Each row is a point on a landscape with many valleys, with its height.
From any point a ball rolls to the lowest of the 2 points nearest to it. It stops when none of these is lower. Distance is the straight distance between rows; heights are no part of it.
J764 h=69.5: [168 132 155 186 103 107 119 121 107 100 124 106  81  79  57 136 102 140
 119 168 129 122 105 135 138 102 138 117 111 141 123]
J479 h=32.7: [138 178 127 161 131 137 174 108 116 151 178 100 145 122 108  64 167 132
 151 201 121  96 115  89 167 113 104 110  71 111 176]
J990 h=45.1: [117 114 146  82 101 163 122 152  85 119 117 112 144 158 157 143 112  71
 119 119 186 137 147 120  93 122 151 131 159  94  92]
J922 h=64.4: [109 128  75 108 124  73 132  86 111 130 142 170 127 128 138 113 100 115
 104  76 156 130 161 117 110 115 146 116 139 123 165]
J567 h=45.8: [177 162 102 156 157 136 141 102 103 154 142 120 124 111 137  98 116 111
 143 135  88 155 134 109 131 145  77 163 142 109 140]
J186 h=51.9: [141 130 169 102 107 193 155 217 127 139 159  71 114 170 149 125 134 124
 156 202 147 113 113 142 156 130 130 142 122  69 106]
J10 h=46.8: [178 165 124 175 130 135 137 123  82 127 116 104  93 132  84 130  84 152
 116 147 100 126 106 142 129 126  88 182 131 119  89]
J554 h=77.8: [128  85  89 120 147  68 150 130 168 111 162 133 185  88 142 133 128 147
 167 153 102 136 141 167 138 139 117 120 115 146 176]
J426 h=22.8: [130 174 158 151 132 149  75 168 133 134  74 190 121 189 146 170 144 157
  85  81 140 110 106 120 104 131 150 139 141 195  56]
J537 h=65.8: [202 188 153 186 108 137 115 174 148 103 128 149 108 118 148 162 115  62
 141 179 118 139 106 119 145 117 100 153 132 156 118]
J999 h=31.5: [114 149 124 155 145 148 113 108 193 169  98 158 116 157 160 137 185 177
 116  75  65 111 109 105 148 141 113 127 106 171 121]
J684 h=28.9: [ 98  89  79 100 155 126 124  57 102 132  85 131 165 117 110 139 129 124
 118  50 112 149 155 135  77 143  89 148 157 124 104]
J937 h=40.6: [126 161  83 130 120 113 178 124  66 114 171 125 198 146  83  83  84 132
 136 198 165 102 146 121 130 104 100 154 103  91 157]
J674 h=37.6: [130 124 116 126  97 116 168 102  51  99 156  95 157 110  58  99  82 107
 124 190 175 112 141 135 125  93 114 135 114  88 144]
J257 h=57.3: [133 120 117 119 187  82 136 162 117 124 176 125 160 105  73  84 111 209
 172 177 128 128 127 187 134 148 136 120 119 112 155]
J455 h=29.4: [117 182 131 148 120 145 152 105 119 144 161 148 190 148 120  84 182 109
 135 179 149  97 122  68 157  96  96 101  76 140 165]
J906 h=67.0: [136 162 137 155 150 114  85 111 181 139 121 162  77 100 155 123 148 135
 124  99 107 144 112 108 140 132 149  99 131 160 143]
J563 h=37.7: [120 101  93 122 100 109 118 105 120 116  85 163 146 164 181 175  96  80
  86  50 147 147 151 128  77 124 138 162 183 156  92]
J993 h=49.8: [101  91 165  78 121 159  81 161 109 118  89 144 159 148 180 173 150  67
 130 100 187 151 139 134  75 138 171 109 196 128  78]
J822 h=61.6: [145 140 139 143 133  71 110 162 117 105 130 157  63 140  97 137  61 187
  98 104 127 124 125 166 128 131 166 145 134 146 109]
J969 h=31.6: [111  89  90 109 113 112 138  77  90 101  91 122 190 123  90 160 101 126
 110  92 136 132 151 153  85 124  88 159 142 133 103]
J866 h=55.8: [171 176 177 131 144 132 133 214 117 130 178 105  50 123 116 108 109 147
 154 196 145 134 111 168 168 140 160 131 131  90 129]
J152 h=42.1: [162 133 152 134  98 146 112 139  79 112 107 115 107 123 142 159  93  65
 114 132 161 146 132 119 101 121 138 143 160 114  86]
J743 h=54.1: [147 160 102 117 214  87 115 156 129 151 179 142 155 101 116  80 132 186
 173 155 101 143 141 161 133 158 128 130 122 120 157]
J271 h=51.8: [ 69  71 125 100 113 145 158  81 135 135 119 105 175 121  95 127 173 125
 126 121 135 106 141 112 126 113 116  96  82 127 151]
J362 h=6.9: [145 134 139 114 142 176 130 123  43 142  96  71 139 138  75 121  93 142
 110 133 128 130 123 138  98 140  93 175 151  80  66]
J395 h=44.9: [127 155 160 138 112 172 121  76 109 128 123 104 111  82 120  93 171  53
 141 162 151 141 115  66 132 105 120  81 126 111 145]
J930 h=57.4: [157 204 156 142 144 111 131 186 106 119 178 146  62 143 102  93  88 143
 128 167 163 122 124 136 157 124 158 132 122 105 140]
J890 h=58.5: [ 75  45 123  90 157 116 161 137 158 141 133  89 103 108  94 132 138 199
 134 109 109 122 143 180 129 157 162 109 117 111 141]
J369 h=44.8: [120 126 137 124 161 121 128  88  68 135 126 104 130 104  33  91 118 172
 123 125 135 132 131 136 123 118 127 116 122 105 125]
J652 h=48.2: [121 155 157 125 114 143 123 121  76 116 122 127 143 146  58 114 108 157
 113 148 165 108 124 127 122  98 133 123 109 131 105]
J42 h=66.1: [107 107  98 136 122  84 118  54 116 117 110 152 102 105 107 127 115 140
  94  59 134 132 141 120 111 114 150 106 132 136 142]
J325 h=48.1: [131  99  79 130 134 141 169 133 189 169 151 100 117 137 215 108 153 130
 146 111  64 135 138 110 167 150 122 148 126 113 169]
J147 h=35.9: [163 158 128 155 137 117 149 137 126 123 187 118 137  99 121  81 134 119
 168 201 122 125 119 120 163 122 118 114 100 110 174]
J270 h=37.3: [141 182 131 122 213 159 116  85  82 175 133 103 167 106  82  54 165 150
 167 143 106 152 128 101 128 138  85 126 120  99 131]
J535 h=21.6: [130 145 107 126  93  90  99  94  95  77 108 183 174 126 117 156  86  88
  97 102 196 135 142 132  87  97 126 138 156 170 112]
J802 h=54.5: [ 95 149 187  76 138 172  97 183 108 149 111 136 126 185 116 124 139 176
 114 112 161 109 130 134 119 130 160 124 127 119  75]
J625 h=25.2: [ 81  66 125  89  89 115 134 144 174 128 122 130  92 150 174 140 124 136
 105  70 136 126 138 135 136 129 193 102 126 133 143]
J514 h=64.5: [192 111 161 159 102 177 135 186 124 118 101  70  81 118 173 177 108  76
 134 166 101 142 121 129 122 146 127 171 156 106  81]
J32 h=43.6: [111  98  99  87 120 138 132 127 144 158 139 126  96 146 208 121 116  83
 122  73 133 162 154 110 124 141 146 133 170  91 144]
J289 h=43.2: [171 195 106 169 129  98 157 136  76  99 167 141 154 130  69 101  74 140
 146 208 150 114 123 141 155 110  92 161 112 118 136]
J248 h=48.0: [102 108 102 101 204 131 156 135 159 184 153  92 173 124 133  81 197 178
 170 146  79 119 137 141 146 161 116 119  86 108 164]
J264 h=17.5: [113 125  96 135  93  82 118 109 127  93 114 192 172 151 122 154  90 134
  86  87 153 112 141 137 106 106 120 144 132 177 121]
J591 h=31.1: [115 148 148  91 121 145 111 153 138 125 144 159 179 146 140 130 143 115
 142 147 157 123 126 123 123 124 122 111 129 141 130]
J798 h=66.5: [164 187 150 171 134 147  87 139 168 135 126 165  96 122 168 136 152 103
 136 138 110 148 104  97 148 128 116 124 133 163 128]
J911 h=59.4: [134 154 145  97 157 103  74 158 114 120 118 174 119 136 112 142  86 168
 121  97 144 139 138 165 105 144 154 140 160 147  91]
J879 h=55.0: [ 99  66  76 122 182  79 169 137 149 148 149 108 118 114 106 106 132 225
 148 118  84 118 143 187 131 164 140 139 112 118 162]
J85 h=62.3: [ 98  64 135  62 147 113 112 144 132 113 108 124 148 120 120 160 108 150
 135  99 135 142 153 182  97 154 138 127 151 122 113]
J668 h=57.6: [ 84  50 115 111 127 174 175 120 142 166 101  64 123 149 120 138 153 179
 115  99  78 104 118 141 141 148 115 142 105 106 121]
J913 h=50.1: [169 138  59 156 180  64 145 105 140 136 161 139 139 103 142 107  99 165
 151 125  63 139 136 149 129 159  92 168 127 133 168]
J45 h=43.1: [110 135 123  96 205 129 147 140 128 157 170 109 215 121  93  68 185 166
 182 180 120 115 142 139 131 144 117 111  83 111 161]
J29 h=44.0: [162 186 125 138 164 146  97  89 103 144 136 142 141 100 130  96 139  85
 151 141 125 161 122  93 118 130  88 130 158 121 137]
J920 h=6.8: [133 105 154 132 103 128 105 203 188 128 103 143  78 176 195 174 117 147
 113  93 116 125 113 136 147 142 183 134 137 161  95]
J230 h=37.5: [156 110  94 186 125 133 106  62 171 130  81 115  88  67 144 151 141 114
 115  93  48 151 112  93 125 133 105 129 131 144 146]
J456 h=59.2: [131 187 173 155 127 113 130 143 127 133 163 152  52 131 113  86 127 141
 119 144 162 113 120 108 166 109 169  98 101 124 148]
J450 h=48.5: [145 119 126 157  77 132 168 111 126  97 160 109 179  99  94 135 135  95
 145 220 130 103 115 120 158  94  95 110  76 144 161]
J131 h=37.1: [186 159 137 176 101  76 112 143 120  89 126 154  59  95 125 155  65 104
 116 136 142 150 130 133 126 119 151 138 146 148 122]
J935 h=40.3: [104 111 144  72 181 126 116  85  71 133 122 106 154  90  50  96 121 138
 145 117 164 157 159 139 101 135 131 109 146  92 122]
J126 h=40.2: [151 126 132 178  97 133 121 115 180 111 121 133 135  93 126 162 155 128
 135 165  85 123  91 122 156 122 107 115  96 181 148]
J952 h=15.6: [131 156 167 132 128 131  90 206 159 130 113 171  97 193 154 155 115 172
 101 103 132 111 115 147 130 141 165 139 130 170  81]
J809 h=69.6: [107 147 125 117 121 124  97 119 160 119 148 181 134 125 198 124 159  37
 150 118 175 157 125  86 123 114 139  93 175 147 155]
J181 h=79.7: [157 105 116  90 150 106 137 162 137 130 172 107 126 105 164 121 106 119
 170 152 115 155 144 166 133 157 132 136 155  91 158]
J116 h=65.2: [186 140 152 165  91 131 146 199 170 105 130 122  77 129 194 172 104  63
 138 171 115 149 117 128 149 133 132 160 142 130 120]
J503 h=62.4: [ 83  61 132  82 130 117 174 158 111 124 160  81 122 131  88 108 121 188
 146 159 151 105 135 172 135 137 168 107 115  79 149]
J252 h=27.3: [104 122 127 125 118 177 142 136 169 169 120 126 126 186 181 131 166 125
 114  90 100 115 115 101 152 143 118 138 112 136 117]
J696 h=45.0: [143 149 170 142 112 146 145 199 165 116 167 129 155 142 124 135 153 165
 163 211 124  92  94 149 171 122 119 119  90 153 141]
J520 h=18.8: [ 93 111  95 120  87 150 175 113 157 146 142 131 204 184 172 116 169  95
 128 132 131  91 134  88 152 105  98 133  92 144 156]
J683 h=52.0: [141 100  81 138 177  82 130 124 153 135 128 134 133  94 120 134 119 200
 146 104  57 139 134 183 129 167 100 163 136 135 140]
J586 h=13.4: [111 127 187 107 158 122  68 106 132 116 107 137  82  69 100 126 146 127
 136 103 153 158 125 130 111 129 173  63 139 142 121]
J287 h=63.6: [138 132 125 129 153  81 128 149 132 133 161 129  64 112 118 105  99 174
 130 117 114 138 128 157 142 144 159 119 129 110 155]
J295 h=25.4: [121  99 178 114 158 141  73  91  90 120  72 113  93  73  71 141 130 125
 118  85 147 165 143 131  79 135 157  92 154 126  92]
J424 h=59.8: [113  80 133  53 138 135 128 177 105 116 123 104 184 143 126 146 104 144
 148 143 152 132 144 185 103 147 121 148 154  90  91]
J940 h=49.6: [144 165 116 142 127 151 154 135 110 166 137 113  52 164 164 115 101 114
 103 103 108 136 135 107 136 141 125 169 143  82 117]
J202 h=50.5: [133 140 110 141 204  76 129 108 138 143 167 133 132  78 114  68 159 160
 166 143  97 142 143 128 136 137 142  92 102 128 188]
J47 h=67.3: [ 91 170 127 148 152 137  85  63 138 142  99 197 155 132 123 125 198 113
 120  86 150 124 111  76 112 107 105  94 141 171 129]
J133 h=32.2: [123 143 140 129 186 169  82 135 191 167  91 151 129 132 153 140 193 164
 139  87  70 140 107 124 130 166 106 128 137 165 104]
J777 h=74.3: [148 120 130 144  85  79 127 208 147  73 147 155 121 154 148 180  61 143
 122 158 138 117 121 184 148 128 143 156 133 166 109]
J744 h=75.4: [129 118 104 153  92  54 140 164 143  82 151 166 140 146  95 151  68 191
 117 150 136  92 121 185 138 112 137 143 116 169 137]
J855 h=78.7: [142  71  95 113 130 108 160 122 140 115 154  88 152  74 138 130 116 122
 166 162  94 143 134 154 131 149 107 136 126 108 169]
J196 h=47.6: [134 109  46 174 133  59 177  88 122 131 140 133 135 126 118 118 103 174
 120 109  75 110 131 144 135 125 102 159 110 124 171]
J786 h=53.9: [134 112 158 102 125 118  70 192 126  99  93 158 121 144 179 183 111  95
 119  94 174 147 132 152  83 147 180 130 195 150  77]
J654 h=53.8: [141 135 140 140 118 173 171 166 122 161 160  73  76 141 144 106 133 141
 140 172 106 117 106 131 165 139 124 143 113  86 133]
J624 h=16.3: [140 180 138  89 160 150 112 146  58 150 126 115 120 158 111 101  80 139
 122 119 154 142 137 139 108 150 119 169 158  64  89]
J65 h=25.6: [ 96  81 127 140  81 111 131  79 112  97  70 130 147 127  71 167 129 139
  81  93 150  99 128 128 101  99 132 111  95 163 110]
J451 h=57.5: [165 129 159  91 150 143  99 179 100 112 130 105 142 117 125 146  94 142
 152 153 134 145 124 174 109 154 123 150 167 104  88]
J18 h=47.7: [160 163  91 138 163 139 141 115 119 177 152 113  69 122 179  83 112 112
 132 110  84 160 140 103 136 157 107 165 154  75 147]
J193 h=45.9: [109  77  76 108 113 150 151 107 169 159 120 117 132 137 220 128 143  80
 132  76  89 152 143 101 127 147 108 151 160 112 142]
J980 h=51.3: [166 159 145 151 141 158 116 143  87 151  95 103  35 139 136 132  95 118
  94  86 102 151 129 115 110 152 141 163 159  99  79]
J939 h=22.0: [106 105 121 152  46 109 136 104 127  80 104 158 153 148 114 168 111  99
  78 113 169  97 129 118 115  77 146 117 101 176 123]
J965 h=32.6: [118 102  99 116 161 148 129  71 127 155  99 104 119  97 135 119 147 118
 129  80  79 154 139 113 107 154  94 139 157 105 128]
J496 h=31.7: [152 139 162 207  71 136 137 135 160 118 103 110  45 108 144 158 133  90
  94 144 112 111 104  95 154 100 153 113  93 141 128]
J838 h=62.7: [143 103 146 134 137 139 127 178 152 147 118  93  70 143 151 154 114 180
 122 116  79 127 106 164 132 163 137 155 135 119 106]
J571 h=53.2: [165 163 169 138 162 186  79 134  96 148  87 115  91 122 142 135 140 106
 129 105 114 158 115 101  93 151 121 146 173 118  62]
J903 h=35.7: [145 132 121 159 142 165 112  52 137 149  88  90  65  61 143 117 150  96
 126  86  73 166 127  76 112 139 115 124 156 107 135]
J67 h=61.1: [111  73 126  91 136 137 119 145 132 137  92 101 109 143 135 166 107 169
 112  74 103 135 133 160 103 159 142 148 147 116  92]
J383 h=41.4: [129 168 111 131 191 123 112  54  92 143 142 136 181  83  89  64 172  95
 169 136 139 153 139  82 111 117  92 103 138 122 155]
J780 h=33.6: [114  89 157  65 150 139 101 107  72 122 108  91 115  87  89 129 111 114
 131 100 158 167 155 148  84 137 150 106 175  80  99]
J590 h=59.1: [ 84  62 100 130  78 134 190 121 121 132 115  92 128 168 106 142 119 166
  95 113 118  82 121 135 134 114 128 143  97 122 128]
J690 h=49.7: [136 111 203  81 109 193 120 200 140 137 141  71 110 132 167 133 164 111
 161 176 146 131 119 129 147 136 150 102 132  85 114]
J892 h=42.3: [144 167 190 116 135 161 102 124 126 129 145 112 106  78 123  89 174  89
 159 182 153 157 116  99 143 122 136  77 127 119 142]
J422 h=55.1: [161 163 173 105 179 177  66 161 126 140 105 119 127 112 128 135 155 138
 156 135 113 157 115 142 112 160 115 133 167 125  83]
J828 h=46.9: [137 109 139 142  78 131 173 179 149  98 173 110 175 143 117 142 133 126
 161 233 135  91 106 148 169 109 110 129  91 138 154]
J272 h=67.4: [113 102 133 165  93 121 114  50 115 125  76 116  65  93  99 145 127 116
  73  66 125 130 129 101 110 101 155  98 125 132 127]
J348 h=50.0: [112  98 132 132 103 127 146  84 121 109 123 115 196  97  63 129 154 129
 136 160 135 104 118 121 131  99  93 102  82 148 145]
J655 h=73.4: [158 155 123 137  92  77 105 180 151  66 150 193 158 143 158 170  79  92
 134 152 158 134 131 149 126 116 132 146 151 177 127]
J472 h=50.8: [104 179 172 103 129 153  92 142  77 127 101 169 161 182  74 124 117 158
  86 119 187 103 126 123  99 114 141 126 124 145  73]
J319 h=49.9: [ 82 102 135 115 120 132 126  62 134 119 118 125 128  89 107 121 169 103
 126 114 145 123 134  98 123 111 149  63 104 136 159]
J880 h=80.8: [143 125 129  95 125  88 144 198 132 102 191 128 126 131 149 119  79 131
 164 173 151 133 143 177 142 142 157 134 146 106 155]
J221 h=47.1: [123 134 129 151 119 118  99  41 121 106 110 135 125  59  92 118 163  68
 130 123 150 156 120  86 122  98 125  73 131 146 158]
J976 h=44.3: [124 118  65 145  87 112 179 112 119 112 141 132 199 170 140 140  99 137
 109 130 105  96 138 138 135 118  67 187 114 129 131]
J621 h=48.8: [146 189 106 189  95 155 181  87 103 154 136 121 118 151 106  99 139  98
 100 161 123  94 115  75 158  88  82 151  79 120 140]
J836 h=27.8: [ 69  83  94 120  82 130 182  72 149 145 146 103 122 141 180  95 164  82
 110  97 134 111 145  68 151 102 148  91  93 106 182]
J466 h=39.6: [176 174 131 153 122  99 103 112  76 104 119 149  95  93 113 134  77  72
 118 123 160 164 135 119 103 111 137 141 164 130 111]
J680 h=34.1: [129  96 115 111 109 117 148 106  84  96 125 102 169 114  83 139  86 127
 121 150 133 127 134 158 107 123 100 154 137 114 117]
J336 h=42.7: [113 147  89 122 111 115 176 140 107 123 156 138 213 179 112 112 100 151
 122 174 147  84 136 135 139 111  86 165 100 122 141]
J644 h=51.2: [122 110 102 144 165 139 163  93 151 155 141  85 144  98 117 100 182 166
 146 146  63 117 120 122 148 138 104 120  88 118 169]
J154 h=64.0: [ 69 125 107 137 130 104 130  86 187 138 130 182 160 147 140 121 196 144
 123 102 124 100 133 101 152 116 134  78  81 173 169]
J731 h=63.7: [171 116 135 147 121 153 125 146 139 121 116  92  85  89 145 150 114 121
 138 135  87 153 116 135 123 151 122 148 150 116 111]
J918 h=54.0: [176 151 199 137 116 164 127 238 127 111 141  97  79 151 142 155 116 122
 143 194 148 124 113 156 143 134 155 136 136 109  95]
J962 h=39.0: [ 76  42 166  55 118 155 130 150 166 114 125  89 163 121 131 156 163 114
 154 134 157 128 142 154 123 132 161  88 124 112 135]
J740 h=24.0: [138 168  94  88 155 161 141 132  70 152 147 110 188 158 135  90  96 116
 147 145 148 136 143 130 117 150  86 180 158  57 116]
J413 h=15.7: [111  87 144 104 103 120 141 202 193 135 148 123  77 169 188 143 117 143
 122 116 120 118 128 142 162 135 186 123 120 136 135]
J123 h=47.9: [158 172  98 181 101 147 170 104  85 144 113 113 127 157 103 121  94 118
 102 143 104 104 119 114 137 110  64 191 115 113 110]
J515 h=28.2: [132  96 124 202  73 133 130  78 119 116  58 125 131 137  96 187 133 143
  64 102 111  97 113 116 114  97 109 137  95 179  94]
J745 h=28.8: [ 94 117 155 105 192  94  94  92 143 138 127 134  95  80  67 104 162 178
 138  97 132 140 144 142 126 140 172  65 113 140 142]
J725 h=62.2: [127 124 167  82 172 125  77 202 157 136 131 139  88 131 142 139 116 177
 145 105 130 147 121 174 120 164 179 118 149 126 102]
J235 h=60.9: [113 179 175 162  99 158 139 146 163 147 139 133  70 166 137 107 166 140
 107 148 131  93 104  91 176 104 149 100  75 143 137]
J548 h=65.4: [142 143 119 129 149  67  98 141 161 127 153 174  75 102 160 122  97 135
 132  94 125 157 138 144 133 143 168 112 146 143 164]
J113 h=33.7: [151 173  83 176  82 123 141  78 113 120 113 172 159 152 143 144 122  60
 103 118 136 122 126  84 129  90  70 167 131 152 126]
J262 h=28.0: [132 157 154 158 160 162  59 122 149 142  65 172 108 141 157 163 170 137
 113  72 105 141 102 106 100 148 127 131 163 181  77]
J261 h=35.8: [126  81 100 120  81 141 131 128 114 103  78 124 186 165 176 181 102  85
  98  90 128 136 148 131  87 130 105 181 163 146  80]
J434 h=56.8: [156 137 149 121 138 109  81 183 102  98  94 152 121 151 152 175  76 139
 106 106 140 140 138 171  88 152 155 161 177 143  56]
J909 h=38.7: [154  79 111 190  93 147 115  83 190 103  79  87 107  68 144 180 143  98
 127 138  56 131 103 113 135 121 117 116 110 155 142]
J517 h=55.7: [109  94 137 119 106 184 167 111 113 164 120  58  81 141 131 116 139 142
 107 118 102 114 121 107 139 140 130 128 116  83 125]
J134 h=39.9: [ 87 132 135 105 170  70 123 124 132 136 163 162 115 119  89  81 134 194
 130 113 148 109 141 136 134 123 184  75  96 137 168]
J622 h=39.2: [166 161 166 124 125 139 118 149 119 108 165 120 111  95 119 120 122  90
 157 180 150 148 120 128 151 123 122 111 130 112 141]
J915 h=42.2: [154 133 168 155 130 127 105 152 179  97 140 137 144  93  95 149 161 171
 152 182 109 117  85 151 157 130 125 105  95 182 142]
J705 h=71.0: [130 161 130 126 104  98 128 130 142 110 169 161  85 110 169 112 112  53
 135 141 178 151 137 108 138 112 161  89 148 128 172]
J469 h=45.3: [111  85 203  70 117 163 101 182 135 114 128 105 133 128 147 152 152 103
 152 150 179 136 131 145 119 125 172  80 145 112 106]
J523 h=32.1: [120 168 112 164  82 134 139  82 133 124 137 171 169 138 138 121 166  64
 113 145 164 109 121  67 141  75  96 116 108 162 155]
J814 h=60.4: [ 93  48  73 117  65 100 196 113 124 115 136 106 140 161 144 142  85 130
  92 104 131 105 144 138 129 109 134 154 122 118 147]
J716 h=45.7: [124  95  60 177 100 109 185 100 158 141 118 121 147 159 141 144 126 168
 102 107  66  91 116 132 152 125  87 167  99 152 143]
J776 h=65.9: [ 84 158 122 136 175 121 101  76 161 143 108 188 179 138  92 115 207 170
 125  82 123 103 133 104 134 120 106  91  89 180 143]
J409 h=59.3: [ 92  68 133  90 141 173 152 153 110 147  99  73 133 160 100 139 128 183
 115 105 105 116 126 169 112 161 116 159 132  94  81]
J981 h=25.7: [128 179 126 109 119 124  97 121  94 119 128 191 181 152 121 128 113  89
 118 123 189 133 133 119  98 104 121 126 162 153 110]
J678 h=45.5: [ 93 128  94 118 196  65 124  71 129 142 141 159 152  86 110  77 174 136
 149  99 126 139 163 109 114 123 143  77 102 135 184]
J931 h=40.5: [117  93 102  98  90 140 124 146 147 134  99 141 118 177 226 159 111  50
 109  72 152 154 142 106 112 126 146 155 192 129 100]
J938 h=32.5: [100 137 111  81 193 175 137  84  86 165 123 106 200 137  87  76 165 141
 152 124 131 130 152 117 112 146  83 132 124  80 122]
J587 h=68.4: [ 97 168 122 135 155 122  77  83 166 126 131 214 166 112 167 127 191  71
 151 106 157 144 109  88 114 115 115  87 171 184 146]
J950 h=28.4: [114 122  93  92 134 157 163  87  79 152 128 109 204 154 130 101 134 102
 134 123 132 126 144 110 110 131  77 156 130  84 120]
J251 h=57.7: [121 167 177  82 152 180 102 195 139 163 144 134 118 178 146 109 154 162
 145 144 142 126 116 135 150 150 147 129 134 107 105]
J129 h=23.2: [ 89 100 144 112  82 178 157 145 166 150 127 114 157 185 159 136 169 121
 123 134 123  90 115  97 157 115 125 123  85 144 131]
J596 h=38.4: [ 90  94 107 105 196  93 129  77 138 146 116 128 148  89  77 115 162 176
 141  79 105 135 161 151 120 152 129 102 111 133 150]
J317 h=32.8: [ 75  53 148  89  93 146 124 125 176 118 101 100 122 120 162 155 153  97
 127  94 139 138 131 124 126 124 172  85 125 129 136]
J24 h=34.5: [150 127  83 161  72 140 137 106 122 111  90 142 173 149 184 177 113  53
 106 111 120 137 126 102 108 116  77 182 153 159  97]
J876 h=57.1: [153 174 169  84 170 172  71 194 140 150 138 149 135 152 174 126 148 115
 163 139 142 153 116 135 118 158 125 125 174 118  96]
J576 h=68.5: [145 117 160 175  94 112 106  92 100 108  87 115  65  99  65 150 112 142
  79 113 140 124 112 121 119 103 167 100 116 150 103]
J963 h=62.5: [ 98 106  80 101  97  94 175  91  81 125 155 122 136 151 121 101  75 115
  92 102 159 111 155 122 115 110 142 143 126  81 152]
J599 h=45.2: [183 187 135 166 151 114 117 147  91 114 142 127 125 114  55 116  78 170
 146 180 117 126 102 153 143 129  93 165 129 131 109]
J959 h=22.9: [103 114  69 138  92 132 169  72 156 140 143 140 160 149 199 111 158  53
 121 113 127 127 140  57 140 102 109 118 114 124 178]
J799 h=61.0: [107 123 146  72 168 129 126 176  96 132 164 106 151 132  76  94 109 193
 160 169 156 119 136 181 128 146 144 122 133  79 127]
J376 h=36.8: [ 95 127 148  66 160 156 128 146 136 147 156 134 197 132 124 100 176 127
 170 159 147 121 139 127 136 137 120  98 107 116 144]
J88 h=29.8: [158 140 136 236  68 139 120  92 141 115  68 120  79 114 117 177 139 103
  82 126  95 101 101  87 133  94 119 134  88 177 103]
J46 h=34.3: [157 138 138 191  82  82 130 142 160  94 126 127  19 104 136 166  84 121
  95 124 120 124 117 130 151 113 176 121 113 150 142]
J504 h=72.3: [141 137 120 123  89  79 121 163 165  87 156 180 103 138 194 155  90  59
 125 123 172 150 139 131 130 118 173 128 158 150 144]
J460 h=62.1: [115 179 140 168 106 133 127 112 181 142 137 174 124 161 151 119 183 134
 118 136 122  90 110  87 172  98 127  91  75 167 160]
J399 h=76.6: [117 104  90 119 125  67 144 150 163 102 158 164 170 138 132 139 102 170
 131 134 115 110 134 167 136 136 133 134 120 155 156]

Call two points neighbours if one is among the 2 nearest of the other. Go from one point of each pair to the other, from neighbour to neighbour, staying as low as possible. Name the highest point that can't be avoided.
J455 / J586 | J251
J520 / J920 | J133
J684 / J362 | J10
J586 / J264 | J644
J920 / J455 | J325

For each start below, name the point where the ball stops.
J251 | J586
J879 | J684
J85 | J362
J272 | J920
J554 | J920
J567 | J362
J587 | J920
J193 | J455
J822 | J264
J764 | J264
J348 | J684
J67 | J920
J644 | J264
J271 | J455
J123 | J684
